Points on a hilly landscape, in no order, each with its height.
A ball rolls from a point to the lowest of its 4 nearest points, and stops where none of them is lower. Distance is the straight distance between rows; heights are no part of it.
j_111: [  2   9  23  24   2   6 -11  13  -2]  h=63.5
j_895: [  3 -10  18  32  12  11  15   5  19]  h=10.2
j_482: [-18   6 -25 -34 -11 -19  -2   2   7]  h=8.0
j_254: [ 1 11  5 19  8  5 10 22  8]  h=36.5
j_724: [ 15  -3  27  20   3   6 -12  -3  -3]  h=63.3
j_117: [  6 -18  -7 -25   1  -7  -1 -31  -2]  h=27.3
j_455: [  6  11 -14  -5   5   5  11  13  -6]  h=9.9
j_767: [10  0  0  7  8  9  8  0 -1]  h=10.7
j_759: [-15 -29 -19 -31  -2 -16  -2 -44   2]  h=53.8
j_318: [ 7 -4  2 22 14 12 16  5 14]  h=4.2
j_554: [-11  18  19  28   1   7  -6  35   6]  h=4.6
j_850: [ -3  14  -6 -30 -15 -20 -10   3   4]  h=14.4
j_432: [  2  23  -4 -13  -8  -7  -5  22  -5]  h=19.8
j_772: [ 14   7  17 -18 -20 -18 -26  -7  -5]  h=1.5
j_271: [ 18   0  16  -4  -6  -4 -14 -12  -9]  h=44.3
j_257: [  4   4  28  20 -11   0 -39   4 -18]  h=82.9
j_174: [ 4 16 -5 -5 -1 -2  3 20 -5]  h=15.6
j_179: [ 10   9  21  12  -1   2 -14   6  -8]  h=52.9
j_527: [ 7 17  7 -1 -3 -3 -5 18 -7]  h=29.6
j_855: [-17  -3 -20 -36  -9 -20  -4 -19   7]  h=11.4
j_169: [  1  11 -15 -17  -2  -6   5  10  -6]  h=11.8
j_546: [  3   0 -19   2   8  11  19   3  -2]  h=5.5
j_352: [-33  -7 -38 -30 -10 -12   8  -4  -7]  h=4.3
j_353: [-30 -23 -33 -27  -6 -11   9 -28 -10]  h=23.5
j_315: [ 13  -6  -3   5  10   9  10 -10  -2]  h=15.4
j_376: [  1  22  16  16  -3   1 -11  26  -5]  h=4.4
j_83: [  9  10   6 -20 -11 -12 -13  -1  -5]  h=26.3
j_585: [-11   2 -32 -24  -6  -4  11   4  -9]  h=8.1
j_649: [-2 -1  6 28  9  8 19 19 21]  h=11.2
j_532: [15  5 10  5  4  2 -5  2 -4]  h=28.0
j_236: [ -2  -8 -17  23  12  18  31   5  15]  h=5.1
j_361: [ -5  -2  35  37  -3  10 -36   8  -5]  h=72.6
j_656: [13 10  9 -4 -3 -3 -7  6 -7]  h=40.2
j_377: [  8 -12  36  31   5   9 -11  -5   6]  h=64.7
j_107: [  0   1  33  34   0  10 -18  10   3]  h=67.4
j_825: [ 19 -17  17  17  15  11   6 -20   6]  h=16.4
j_599: [15 -7 15 20 12 12  7 -9  5]  h=7.8
j_899: [-3 -2 26 33  6  9  0 13 12]  h=66.4
j_222: [-18 -10 -34 -20  -5   1  16 -11 -12]  h=2.8
j_339: [  7   2 -10 -13  -1  -3   5  -1  -6]  h=13.5
j_827: [  0  12  10 -28 -23 -25 -25  -8   7]  h=6.1
j_509: [ 4 15  5  9  3  3  2 20  0]  h=6.9
j_918: [ 13  -5  -1 -11   5   1   3 -13  -6]  h=20.9
j_779: [ 10 -15 -12  -9   9   8  13 -20  -5]  h=23.4
j_61: [-16   2  32  38  -6  11 -35  20  -1]  h=75.7
j_511: [ -1  -7  -4 -28  -6 -16  -5 -20   2]  h=19.2
j_383: [  2  -8 -24   3  11  16  23  -5  -2]  h=7.7
j_647: [ 5  1 -8 17 14 13 21  8  6]  h=1.4
j_824: [ 9 -7  8 19 13 12 13 -4  8]  h=3.3
j_24: [ -4   0 -28 -12   2   5  15   4  -7]  h=8.5
j_536: [ -5   0 -22 -24  -5  -8   3  -5  -4]  h=9.6
j_935: [-14  21 -22 -34 -14 -19  -4  16   2]  h=9.8
j_78: [-28 -27 -27 -27  -6 -10   7 -39  -7]  h=37.1
j_418: [ -7 -14 -33  -6   5  14  24 -13 -12]  h=11.3
j_679: [ 0  3 13 27  9  9 13 17 14]  h=20.1
j_435: [-23  -2 -34 -32 -10 -15   5  -4  -2]  h=6.6
j_398: [ -5   3   1 -35 -14 -25 -19 -22  14]  h=18.1
j_951: [ 1 -8 33 37  6  9 -8  3 10]  h=65.0
j_948: [  2 -13 -15 -23   1  -3   6 -21  -7]  h=5.6
j_876: [  3  18  19  11  -6  -2 -18  23 -11]  h=45.4
j_397: [ 10 -14  17  29  13  12  11  -4  16]  h=7.9

For each start below, name the point where the ball stops.
j_179 | j_647
j_482 | j_222
j_724 | j_647
j_24 | j_647
j_656 | j_772
j_527 | j_376
j_61 | j_376

Call two points neighbours if one is among the 4 nearest of the other. Go from one point of each pair to the other, from neighbour to neighbour, staying as low as possible. Name the highest point that can't be avoided.
j_222 / j_824 | j_24
j_222 / j_772 | j_850
j_647 / j_376 | j_174
